Each row is a point on a tangle of strands that fork, close into loops and nearly touch. The rows are in no order.
Two points are linked if the straight distance between their rows is under 129. Some points are linked to none.
paz: [ -3   0 -28   2  39  33  14 -10 -53  35 -18  21 -32  20  24 -20  10   1
   0   9  22  -3  35 -15 -35 -21   9  42 -19  -5  37   4  90  43 -15 -11]
Tet: [-21 -21 -33  -5   8  -9   8  35  -2  11 -15 -61  -6  32 -28  19  -3 -54
  64   5  35  13 -12 -16  12  -2  -2  20   8 -42 -24   0 -38  18 -20  33]
Bet: [-55 -48  14  24  46  -3  27  11  33 -18  22 -16   9  -6  -5  33 -17 -14
   0  14  30   2  -9 -21  26  15 -30 -13 -58   5  10  15 -35  10   5   2]
nufig: [  1   1 -45  -9 -40 -16   9 -61   1  -6  -9 -14  53 -20 -25 -40 -13 -12
  16 -29 -16   8  20  20 -25  29  10  24  16  -5  -6   9  22  32  23  18]
tep: [ 19  26  17   5   3 -40 -17  16  -8   3  -1 -21 -26  14  55  -6  17  22
  -8 -21  37   6   9  19  29 -18  10  14  14  14  61  25  57  14 -34  24]
pafi: [ 12 -43  34  44 -23 -23   2 -16  -2  13 -26  16   5  -6   4  14 -17  14
  46 -18  21 -21 -23 -29  30   3   8 -43 -17  17 -48  34  -5 -15  21   4]
lepa: [ -5  39 -58 -43  19  11  21  28   3   1  25  15 -15  17   5 -10 -19 -16
 -32  -6 -45  -9  36 -25  -7  -7 -13 -18 -14 -41  15 -18 -12 -16 -19   3]
Natug: [  9  45  -6 -17 -16  23  41 -50  16  20  -3  34  21  28 -23  11 -10 -34
 -17 -27  -6  21  13  13  -2  44  -7  24  -3  11  23 -12  39 -24  -9  15]
noraz: [-21  33  18   0  -3 -22  -5  52  27 -14   1 -44  -2  10  42 -36  13   2
  18  10 -24 -15  -3  24  13 -22 -22  -5  17 -20  -6  14 -46 -24  15  14]
kir: [-14 -17  17  -5  -1   3 -37 -44  10 -12  -6  11  12   5 -50  53   8 -14
   7  -5  -3  -4 -28 -21  32  27  16  -3  27 -20 -25 -20  -9  -1   3  13]
gorur: [ 53  12  39  17  36 -18   2  15  17 -24  18  28  18   6  15  18 -20  42
 -40  27 -14 -10  10  36 -30  16   6  -8  17  -9 -16  12 -17  15 -53  -5]
guzi: [ 11 -19 -39 -18   0  13   4 -20   5  -8  -9  14  26  28 -50   4   9 -19
  70 -13 -34 -29  34 -17  -8  41  27  35  11  -5 -15  -4 -15  15   6  39]
Gaku: [ 50  13 -42  -8 -47  20 -20  17  19  -1   9   7  16  -9 -15   2  14 -16
  -2 -25 -34 -49  -2  20 -28  33  40 -32  36 -41   3 -12 -56  27 -35  26]
kep: [  2  13 -11 -27   8 -22 -10 -35 -36  10 -10  46  16 -20  19 -14   7  23
   7 -21 -62   1  55  -7   2 -23 -10  33  22  21  -7   9  40  19  -7  -1]
Sav: [  8 -24 -27 -14 -17   4  59  18  12   1  -8  14 -11 -23 -10  34 -16 -22
  -9   5 -16  42  -3  25  33  39 -22  17   3 -69  18  28 -18   7   1  15]
Tovu: [ 25 -12  33  15 -31  18  12   2 -14  10  17   6 -12 -12 -37 -13  -3  18
  19 -12   3  20  26  24  -3  33  30  11 -23  26 -14 -21 -26   4  31 -19]
Rig: [ 31   4 -26   0  52  -4  14  21 -52  31  -9 -14 -25   8  46  -9  12 -15
  -7 -15  41  10  12   9 -25 -43  22   9 -16  21  53  -3  54  50 -42 -12]
defuz: [  0   5  16  33  23  -1   3  14  71   1  10 -13   2  27  20  29 -39 -43
  -6  29  22 -24 -39  -6  12  -4  -8 -61 -17  -4 -22  51  -6  -1 -17  27]
Zibo: [  5  -4  33  30  29   8   8  43  67   4  11 -12  -1  34  -9 -23 -21 -26
   4   2  10 -34 -33 -24  29 -19  23 -35 -45   5  -8  34 -10  -9   0 -11]
Nemad: [-15 -13 -26 -38 -12  11  -1 -24 -39  -7 -41  25   5  11   6  36  40  -7
   3   5 -27  15 -19 -27  14 -21 -24  41   9  -2  27  20  30   3  -7  35]
dur: [ 44   8  13  15   8 -28  -5 -12  -2  14   9  18  13  19  34  15   6  57
 -35  19 -53 -19  11  35 -54 -19  27 -12  17  31  -1   3  10  12 -42  16]
fenak: [-54   7   7 -33  -1   6 -43  31  -4  -2  37  -4 -15  -4 -20  14  -3  -8
  -3   5   8  31   7  10  27 -16  14  20 -11  -1  -2 -47   5  12   3 -33]
lup: [ 25  13 -27 -27 -57  -1  -8  -9  -5  -5  33  32  -3 -37 -14  -6 -11  -6
 -56 -42  -4  19   9 -43  17  25  14  -5   7   8  26 -46   5 -10 -11 -43]
Led: [ 18  56  27  -3 -16  27   9 -26  29 -15  34  22  20  -3  -8 -28 -31  -7
 -46 -25  13  17  19   4 -20  30  10  24 -14  16  30   7  37  11  -7   0]
zaror: [ 11  -4 -22  10  65  -4 -43 -11  37  18   3 -42 -15   8  12  32  21  21
 -32  -1  10 -40 -11 -33  17  -6  10 -44 -37   0  33 -21 -26 -49  14  -2]
mam: [ -4 -17  57   7   9 -15 -23  30   4 -32   6 -10  12 -31  23 -12  43  26
   5  36 -24  23  28  42  48  -4 -34  -4  25   3   8  -2 -14  10  -9  10]
Sodam: [  1  20 -36   8  20 -19 -10  23 -42  -6 -12 -13 -25  -5  62  -6   9  42
  -1  26 -14  -7   1  15 -26 -35   5  20  48 -61  19   1  30  14   8   6]
vifis: [-22 -25  69  63  11  23  21  31  -7 -27  -5   9 -21  -4  21  25  10  29
 -15  36  43  24 -24  39 -17   4  -7  -5 -16  -4  20  50  -1 -17  28  -9]
bogo: [ 23  15 -27  -7 -42  10  -1  29  34 -21  48  12 -15  15 -61  13 -25 -15
 -21 -21 -20  -1   1  17 -31  56  39  -3  35 -17   5  -4 -42  14 -33   8]
Mis: [-27 -27  27 -16  11   5 -48  29 -25 -33  11   2  20   2 -39  18  37  -9
  26  21 -30 -13  11 -13  -6  -2   4  10  49  -3 -34 -50 -56  -5 -18   3]
vasi: [  9  26  -1   7  46 -25   5  22   0  18  -2 -29 -20  15  51  23  -6 -10
 -38   7  37  -2   5  44  -7 -24  -1 -34  -7  18  42  -4  66  33 -23  20]
muz: [-26  -5 -50  13  13 -24 -55  10  27  14  14 -28 -37   9  14 -29  13   2
  15  24 -28 -45  10 -43  26 -26 -16   3  -6   3 -14  -5  11   2  12  17]
Zibam: [  6 -26  44  70  11 -31  34   1  23 -22   8  20 -17 -32  18  24 -12  24
  -3  41  28  22  -8  24 -15  32 -36 -16   2  28   0  21   7 -27  20   1]
koba: [  4  39 -25  -4  28   8 -49   2  28  28   7  -3 -21   7  15 -33   8   3
 -11  -2 -29 -26   8 -36  47 -25 -16 -39   2   2 -10 -27   7 -32 -11 -20]
vufis: [ 28  34  -1   8  28 -21   5 -21  -1  11 -18   5  12  25  56  -6 -20  45
 -48  23   7 -20 -42  20 -64 -46  16 -20   5  15  -6  37   4   0 -41   6]
zera: [-12   7  30  22 -24   6   3   7   3   4 -17  -5  -6 -31  22 -15   6 -17
 -17  33  -1  15 -55   1  37 -10 -38 -32  18   2 -10   8 -17 -36  20 -29]
sesad: [-10  -4 -12 -50 -16 -17 -45 -23 -35   2  -5  25  17  -5  18  10  12   7
  16  -9 -47   5  16 -18  35 -28   0  35  42 -37   5   4  45  10   8  13]
kud: [ -5  19   7 -17   4   1 -21   2 -11  -9  -8  25  38  37  -7 -40  31  -5
  12   3 -57 -32  15   3 -26 -28  12  22  20  53 -11 -13 -17  -7 -29   5]
nufod: [ 15   4 -19  11  51  -3 -16   9  51  13   2 -43  13  18  13   0   7  -9
 -31 -18  17 -46 -14   0 -36 -10  -6 -66 -50  29  18 -41 -21 -27   9 -14]
fir: [ -7 -59  30   7  21  -3  14   4  -5  21 -13  14  14 -22 -14 -19 -23  10
  21  -2 -29   2   6  11  55  25 -18 -40 -36  -8 -80  18 -40 -29   8 -28]
dami: [ 30   0  -8   7  32  -9 -26  33  22  41  25 -24 -20  20 -17 -30   4  -4
  12 -20   8  -4  -6  33 -12  -8  22 -24 -34  -1  -7  -6  -9  11 -14 -12]
Tado: [  8   2  35   2  37 -18  11 -22  54 -28  39  37  34 -11  -1   3 -49  36
 -31  -2 -19 -17  10   0  23  45 -25 -15  -9   3 -56 -12 -28 -34  -7 -52]
Putu: [-31  11  50 -27  15   2   7  -6   5 -21  21  10  30   7   5  38 -50 -17
   1   5  28   4  -3   4 -19   4 -24   0  15   5 -41  -7   8  17 -20   2]
ziz: [-17 -57  47 -16  22  13 -35  -7 -19 -18 -18  17  35   2 -47  35  31  -7
  52  23  -2   9 -17   2  -6  24  23  28  15  -6 -41 -31 -23   4 -12  22]
rarib: [ 12  37  26 -17 -16  14  30  11 -15  33 -46 -15   2  20  -2 -20  26 -20
 -15 -37   6  20 -33   3 -12 -17   5 -15 -41   7  12  10   9 -30  -2 -16]
fasa: [-33 -44  -9  21 -11  54  10   0 -20 -36 -25  -4  13 -31  -1   0  36  11
   0  31  14 -35 -33  -6 -22  -2   0 -18 -25 -14  12  17 -32  -5  43 -18]
ziger: [-26 -45  52  31  25  34 -14  10 -24 -22   0  -3   5 -11 -44   2  11 -17
  54  44  34  37  12  19  -3  28   1  51  15 -12 -11 -16  -1  19  19  29]
Mefi: [ 29   1 -81 -30  34 -12  32  -9   8   0  12 -12   6  10  -8   3  -2 -13
 -18  -9 -69 -20  53  -3 -30   7 -21 -10  -4 -25   4  -2 -22   6 -15  29]
mepa: [ 13   2  38  20  54 -36  11 -13 -48  13   8  35  -3  20  -4 -15 -57  44
 -29 -20  20   7  21 -17  -8 -38  25  34 -30   9 -28  35  31  -8 -11 -40]
Fut: [ 32  17 -49  -5  43  -4 -22   4  -3  66 -12  17 -30  32 -34 -12  15  27
  12  13 -57 -22   4   7  16  20  14   6  -3 -33 -13   7   0 -19   4  41]
feg: [ 15  -7 -16 -11  26   0 -12   2  30 -45  19  21  21  14   6  33 -24  28
 -14 -13  13 -38  10 -48   7  12  19  22   3 -26  29  29  -4  -3  -9  19]
deg: [-16 -33  28  11 -32 -27   6   2  -1  15  -5 -15   3 -65 -12  64  -9 -13
   7  10  45  71 -28  49   0  62   0 -31  29  32   8 -38   1 -40   2 -30]
gume: [-15  -7 -35 -36 -45 -11 -11 -17 -40 -21   1  -4 -22   8  -9  22  16  12
  12 -18 -32  -1 -37 -45  -1 -20   7  38  38  34  16  -9  -6  15 -20  19]
duza: [ 16  34  33   7  43 -14   2   7 -34  21  -6  22   8  46  22 -30 -25  29
  20  -9   1 -19  44  -4 -15 -57   9  19 -18  19 -24   6  30  -5  -9 -10]
Tizog: [  2  13  44 -10 -23 -12 -26  -5  14 -13  -2  12  12 -49   3  36  22  -9
 -20 -18  36  63   1  41  30  62 -22  -1  30  21  30 -46   9 -23  14 -24]
misu: [-23   3 -31 -23 -16 -24  10  43 -14  43  -1 -55 -36  49 -21   4 -10 -42
  57  -8   3 -32 -41  -3 -34 -13  24  11  14 -21 -36   4 -60  -1  -8  17]
Gulev: [ 53   1  -2 -24 -33   0 -41 -42 -10  19  -4  31  12  -9  -6  19  13 -25
 -12 -47  14  10  17 -63  19   7  33   2  21  18  33 -26  32  -3 -10 -23]
tiga: [-10 -15  11   9 -28  39  -1 -13  -7 -12 -42  -2  12 -13 -18 -12   6  -2
  51  23   4   2  23   5  11   9  -4  34  15 -71 -24  26 -22   2  49  52]
Vav: [-50 -27   5 -24 -13   1 -31  17 -10 -29  52   9   4  -7 -40  36  -1  28
  12   3 -13  24  31  -6   8  -8  19  35  28  -5 -13 -37 -47  21  10  -9]
sas: [ 15  -1  16   7  40 -18 -30  25  32  25  -1 -27  -8  53 -20 -49  16 -38
  31   8 -19 -39  -1   0  39  -5  12  -5 -25 -12  -6  23 -15   8 -19   6]
dogat: [ 32 -33 -37 -10  33   9 -11  -5  10   7 -13  -5   4  16 -35  18  32  -4
   7  11 -58 -37  41 -23   6   5   3   4  -9 -19   6   3  -5  -1   9  42]
Bimi: [  5  53  -7 -31 -14  27  18 -19 -30  26  -8  22  -6 -30  12 -16 -31 -28
   4   0   6  39  35 -23  -2  -7 -33  29  19   4 -12 -38  51 -14   8 -13]
sanif: [-19 -17  30  43 -47 -24  -7  19  16 -28  51  34  -9 -17   0 -12 -25  -2
  14  18  10 -17 -15 -31  38  -9  -9  -7  16  44 -19  23 -20   0  -4 -31]
fige: [-17  20 -14 -20 -25 -14  65  -6  -4 -15 -36   4 -16   6  17  27 -17  13
 -16   3  -3  35 -21  35  24  -3 -41   2  -5 -39  14  41 -10 -17  22  29]
keb: [  4  -1 -38 -34 -70   2  32 -29 -39  -5  -4  14  -5  -1 -26  10  25  12
  -2 -51 -13  -7 -16 -14 -35  11  33  47  14  24  38   6 -17  26  21  22]
Rupiv: [ 22  47  -4 -34 -30  54   5 -26   9 -12   6  30   8  14 -15   6   2 -44
 -11  -9  -8  36  26 -24  -6  26 -40  25  35  22   4 -36   6  -2  10 -11]
podez: [  2 -20  11   2 -26  46  17   1 -22 -12 -14  -1  22  -3 -20  19   0 -14
  26  31  25  23  -1  12 -24  -2  15  48  28 -24  -6  18   2  12  12  35]
pevib: [  4  10   6 -20  19  24  13   1 -10   2 -27 -26  26  41  -2   4  13 -15
 -22 -21  26 -25 -23   9 -41 -27   7 -32 -42  29  12 -15  -2 -17  17   1]
zuva: [ 10 -37  25  10  -7 -21   1  -5 -10  20  10  34  -7 -22 -24 -31 -39   4
   4 -27 -14  18 -24  -6  61  30  28   2 -25   1 -38  14 -10 -10 -15 -35]
Sori: [  1 -19  -1  -5  27 -34  30  -7 -38  -4  11  30 -10   3  14  20 -45  45
   0 -19  12  14  -4   5 -17 -15  18  43   1 -29 -16  22   8  25 -12 -16]
bov: [-44  12 -37   4  48  -5 -29 -14  27  16 -11 -30 -10 -19  53 -49  -3 -13
 -27 -14  22 -21   7 -63  42 -22 -39 -10 -26  13  12 -20  84  -3   9 -17]
sipu: [ 20  -1 -14  -4  36 -27 -23   0  19   3  21   1  42  50  -9 -56   9 -34
  24  -6 -59 -39  10 -10  -4 -15  26   8 -21  27   5   3 -22  -3 -34  11]
numi: [-20  51  -3  24  23 -22  23 -12  10 -11 -23 -29 -16   4  54 -18 -17  32
 -18  30  29   0 -60  23 -62 -20  -4  -7  12   7  16  16  33 -19 -30   1]
Kotet: [  3  33 -30 -23  20  37  20   7 -30  -4 -13  17 -15   8  41 -13  28  -9
 -12  -3 -23  -5  46  -7 -26 -19 -17  -2   3   7  36  -8  61  28 -10  24]
Pok: [-21 -20  31  -1 -27  -5 -30 -17 -19  15 -36  14  -5  -2  -2  33   0   8
  17  -6  -1 -19 -48  -6  29 -13  16 -28 -14 -13 -50 -13   7 -12  15   1]
Dof: [-12 -30   2  33 -21 -16   0 -25  11  27  -4 -34   3 -55 -13  29 -26   0
   7  -4  27  35 -10  39 -22  52  -5 -46 -15  25 -21 -34  29 -34  36 -15]
Vif: [-25 -28 -13  -9 -39 -18  50  -6 -33 -13 -14  -3   2  -2  14  41 -10   9
  -2 -27  29   7   1  -9  -3 -12  -4 -17 -42  -3  17  36  13  41  20  14]
bibop: [-54 -58   0  26  28  20  16  15  26 -30  -6 -44  27 -12  -2  10   9  -4
  -7  35  31 -49 -24 -11 -24   1 -14 -40 -32  -2   9  10 -56  -6  31  13]
repez: [ 13  43 -10 -16  19  55   4  -4 -12   9 -20  -7  -9 -18  35 -19   5 -30
 -27   9  19  19  32  -3 -14 -41 -53 -21   6   2   1 -28  55  -6  -8  -4]
Fub: [ 16  -2  28  21   4 -33 -22  50  18   0  23 -27   1   4  17 -30  35  12
  22  19 -46 -23  29  46  32  -9  12 -13  24  -7  16  14 -28   1 -10  24]
zoda: [  2   7 -26  46 -25 -22   5 -20  28  41 -12 -36 -52 -34   1   2 -53  -1
   1  -4  55   0 -44 -47   8  29  11 -36 -49  -6 -35   7  13 -53  33 -47]
duzak: [-37  43  -6   1  26 -23 -10   1   8 -42   7 -29 -23  -5  53  -3   0  14
 -24  33  17   9 -32  33 -17 -37 -19  13  34 -26  10   6  32   9  -8  19]
ras: [-46 -43  22  -1  44 -20 -30  -6  19  -9  21   1  24  21 -13  10  19  11
 -32  -4 -15 -20  -3  22  -5 -25  18 -14 -46  36   2 -13  26  42 -11  -3]
guzed: [-29  -4  27 -37  25  -3 -24  27 -42   3   8   0  14  23  13 -24   2  -1
  32 -25 -15 -15  37  23   1 -62  14   7 -38  11 -16 -10   8  23 -10  -1]
fomeb: [ 14  20   8 -10 -18   0  -8  -7  42  -8  25  14  10  -8 -18 -21  11   4
  12 -14 -16  24  14  -5  30  39 -10   5  31  67  23 -51 -45 -28  -9 -21]
pese: [-16  -6  -8   2  10  16 -15 -12   8 -11  -1 -20   3  14 -54 -17  15   2
  59  12  10 -21  42  22 -33  42  19  28   5 -47 -16  -7 -36  11  41  36]
vuka: [ -2   4 -42 -23 -26  -6 -41 -30  -3  -4  37  -2 -17 -33 -14 -29   0   3
 -43 -31  33   7 -19 -17 -28   0  44 -12   9 -15  33 -36   1  23 -13 -38]
Nati: [-28 -36 -61  -8 -42  17  30 -35   1 -26 -26 -30  13 -17  -8 -25  19   2
  27 -13  12  14   8   8 -31  33  -6  32 -23   4  15  20  11  23  45  20]
pim: [  3  42 -34 -21 -13   1  25  31   4  29  10 -12 -23   6  17 -32 -24 -27
 -45   1 -12   5   6 -26  25 -31 -28 -42 -25 -48   0   9 -33 -11  -6 -29]
zikot: [ 40  21  -3  -4  11  16  -4  -9  15   7  13  42  14  52  24 -29  -1  12
 -35  -1 -60 -48  12 -12 -40 -31  14 -12  10  49  -7   4   9   8 -49   1]
saref: [  5  18 -42   3   1  24  14  -7 -54  10 -29  10 -22  -9  55 -35  18  31
   7  20 -29   0  45   9 -26 -39 -10  38  22 -18  15  19  52  18  41  25]
rebin: [  3   2 -22   2 -40   5  50   1 -44  38 -60 -24   2  25   1 -14 -11 -10
  34  -8  -9  28   3  36  12  -1 -21  10 -19 -24 -24  59  16  11  -1  15]
Pusu: [ 20  10  30  35   0  48  21  24 -22 -22   5  23 -18 -22  27 -22  20  16
 -38  12  31  -7   7 -29  -1 -20  -4  13  -9  13  38   4  14  -4  10 -51]
Nuki: [-52 -26 -33 -15 -49  18  49 -31 -11 -31 -28 -36  12  -2   7  30 -15  -2
  27 -13  43   1   3   2 -57 -11  -7  14 -30   8   5  26  -2  28  36  34]
suz: [ 13 -32   7  37 -22  13   5  -3  12   4  13  18  -8 -21   3  -8 -22  16
   2   4 -14 -36 -33 -55   9 -22   3 -32   2  26 -64  18 -23  -9   4 -25]
Sasaf: [ 22 -19  28   1 -43  35   9  11 -21  20  16  39 -23 -23 -41 -32 -22  18
  -8 -35  25   4 -23 -18  27   0  32 -14 -35   7 -19  -5 -39   6  20 -48]
Tageg: [ -4 -34 -16   5  12   6  28  28   0  -2   4 -21 -10   0 -23  40  11 -45
  19  14  12  33  -7 -22  23  31 -24  -9   7 -46   3  -5 -52 -11 -16  15]
reve: [ 41  33 -16   2  12   0   2  13 -24  64 -30  31 -29  34  -2  -9  29   1
  -2   7 -55  -4   3   4  -6 -27   0  -6   2  10 -10   6   7 -13 -22   9]
Peti: [  2  43  -4 -28 -21  18   3  -5  39 -26  44 -15  30 -10 -21  -4   0 -40
  -1 -20   8  44  29   9   4  33 -23  14  44  21   5 -57 -18 -13 -28 -21]
babik: [  8   1  53  11  -4   7   5  22  -3 -50  29  26  17   0   8  19 -19  15
 -31  31  -5  12  12  35 -18 -15   2  34  19 -11  13  29 -16  20 -36 -17]
Bifas: [  0 -20   8  11  57 -21   2 -27  28  12  -8  12  21  -2 -10   8 -30  25
 -13  -7 -18 -13  -1 -13  35  22 -25 -29 -29 -29 -28   3 -16 -46   2 -27]
zubag: [-73 -45  59  -7  52 -10 -14  -1  58 -34  27   0  10  12 -18  16 -17  -4
 -21   9  -5 -18  -8  24  16   1 -17  -2 -46  -6 -19  18  -4  23  10   6]
goduf: [ -1  25  23   9 -36  57  -3  24   4 -19  33  13  -6  -2  -3 -27   0 -21
 -31  -8  51   3  29 -14  -3   7  10  16  -9  27  53 -16  26  17  -3 -37]
Kaz: [ 44  15  -4 -18 -17 -30 -22  -6  -4  24  -5  -9   2 -10  13  -7  19 -11
  -3 -32  43  20   8 -41  30 -15  28   3  -3   4  61  22  36  20 -23 -10]
Riki: [ 52  -5  24  38 -16  -1  -6   0  25 -10   0  37  12 -14 -19  23 -31  44
 -10  13  10   0  18  11  -2  44   9  -1  13  -9 -32  20   2   2 -11  13]
ranas: [-27   9  -1   8 -23  -4 -11  24  13   2  12 -31 -20   2  20 -63   9  10
  13  14 -15 -33  -5  -6  21 -26 -17  -2 -11  22  -9  17 -10  -7  41 -14]
tosis: [-25  -7  22  41  32 -15 -29   6  14  -3   1  -6 -12 -62  38  -2  32   7
  -7  34   0  23 -13   8  67   8 -51 -18  27   9   2 -16   3 -27   8  -9]
vodot: [  2 -16  37  30  21  75  12   1 -43 -16 -20  23   2 -23  -3 -12  50  12
 -10  33  26 -12  -6 -12 -31 -38  -6  -2 -26   3   9   1   0   9  25 -28]
Gemu: [ -6   9 -22  -9 -13   1  55   7 -22  16 -62 -23   8  29  29  14   5  -2
   4  24   3  20  -9  13   7 -20 -37  16  -6 -59  25  53  34   6  15  38]
fotet: [ 19  -6 -34 -27 -56 -21  42 -35 -21 -10 -30   8  37  -6 -11 -19  15 -20
  10 -24 -19  -1 -13  13 -32   8  20  21   5  19   3  35  -2   8 -21  36]
nudo: [ -3  14  10   1  -5 -37  -8  18  36 -17  15 -38   2  -1 -16  43 -14  22
 -18 -13  30  12  -6  65 -43  47  16  -1   5   3   9 -24 -37  -8   3   4]
ponis: [-37  29   4 -34 -42   1 -17  58  -3  11  37 -22 -45   1  -8  11  -7 -38
 -13  -8  12  50  14   9  15 -26  -8 -18  13  29   5 -60  -5  34   9 -26]
peri: [ 45  20  -9 -22 -19  24  -2  17 -26  -9  -7   2  22  10  -7  -9   5  15
  23 -18  -3 -44   9  15 -45   5  24  -3  29 -32  -8  -8 -50   6 -10  12]
Gadon: [-30  23  19  11 -46  11  -6  22 -17  -8  12   7 -43 -13  20 -15  -4  11
  10  20  -6   7 -30  -7  45 -40 -15  10   7 -15  -1  -2  11   2  21  -7]
Vir: [ 37  -9  20  53  -4  -1   3 -16  40 -20  37  22 -11 -36 -12  18 -12  20
  14  24  30  19  14   2   3  35  -6  -3  40  12 -12 -20  -7 -38   1  -6]
kazi: [ 34   1 -16 -13  -4 -10 -25 -66   7  38 -43   2   7 -22 -12   9  23 -48
  15 -26  13  13  -1 -47  29  23   6   1  13  14  12 -32  27 -35   7  11]
gimen: [ 21  45 -15  -2  -7   2 -10  22  -5  11 -27   2 -19  18  18  22   7   4
  -7   9 -38 -13   4 -26  21 -21  -6 -30  31  -3  -4  11 -20 -19   1   5]
fufot: [-17 -36 -12  -8  24 -61  13   5 -23  10  29   8 -27   1 -28  28 -41  32
 -13   4  -1  44 -31  52 -32   9  15  30  -2 -20 -15  12   1  35 -22   9]
gazu: [ 25  -1  -9   3  -8  29  -7 -43 -14  22 -35  -7  18  -7 -35 -27  -3 -24
  35 -14  44  21 -15 -27  -4  35   8   8   7  -2 -12 -18   5 -25  23  -9]
fusu: [-47 -18  36  15 -31 -13   6 -11  31 -17  30   0   8 -30  -6  24 -25  -1
  49  18  20  24 -39 -18  42  23 -21   3  19  50 -30  16  -7 -18  10  -9]
megeb: [ 13 -11 -28  11  22  -8 -15  -2 -22  17  20 -24 -18  -2 -17 -12  10  -9
   4   2  35  -4 -17   7 -25  -8  32  10 -10 -22  21 -20   2  19 -13 -38]
vizuk: [ 15  16  16   4 -21  30  21   5 -40  33 -54   2 -15 -11  15 -27  24  -5
 -10  -2   7  -2 -52  -6  31 -17  -7 -28 -10 -34  12  34  -7 -39  19 -29]
gotaz: [  3  -4  29  -1 -23 -23 -22 -32  27 -15   4   9  17 -30  -8  21  43   1
 -11 -16 -12  25 -10   6  38  32 -14 -20  28  75  15 -64  16 -35   2 -22]
gugik: [ 16  18 -10 -12 -15 -19  22   6  37  -9  52 -11  -5  28 -39  65 -25   5
 -25   5   5   5  -9  28 -18  44  23 -14  -4 -10  17  14 -52   7   6  30]
Dokad: [-22  -9 -40 -20 -54 -15  56 -18 -31  20 -51 -16   8  25   3 -15  15  -8
   3 -23 -20   0 -32  -4  -1 -10   2  -3 -48   9  11  52   6  32 -10  11]
leko: [  5 -30   0  54  10  10 -23 -37  37 -12   5 -16 -10 -49   7  -6 -24   6
   4  18  23  14  29  15 -19  34 -24 -20  16  21 -19 -31  29 -24  47   0]
nen: [  3  11 -22  -9 -10  10 -11  -5 -16 -21 -15 -10  14   5   3   9   8  -1
  40   7   8 -23  11 -13 -55 -27   6  22  35  -2  -9 -11   2  30   2  24]
lofi: [-36 -21  -1 -26  52 -15 -16  12 -12 -16   0  -3   6  23  26 -24  45   4
 -29  -2 -31 -18  22  25  16 -37 -10   5 -20   8  10  -1  25  25  10 -12]

A piece is all that can be reached along the links. How many separate loops has the piece of each point below (a circle has one, a figure eight two, a Y none), and how many tips (points with one link)?
pese -> loops 1, tips 5
lofi -> loops 2, tips 5
fotet -> loops 1, tips 2
Tovu -> loops 0, tips 2

How many points has the smallest loop of links through each point below? Write none if it is on no loop.
nufig -> 6
repez -> 20
zera -> 7
Rig -> 21
ziz -> none
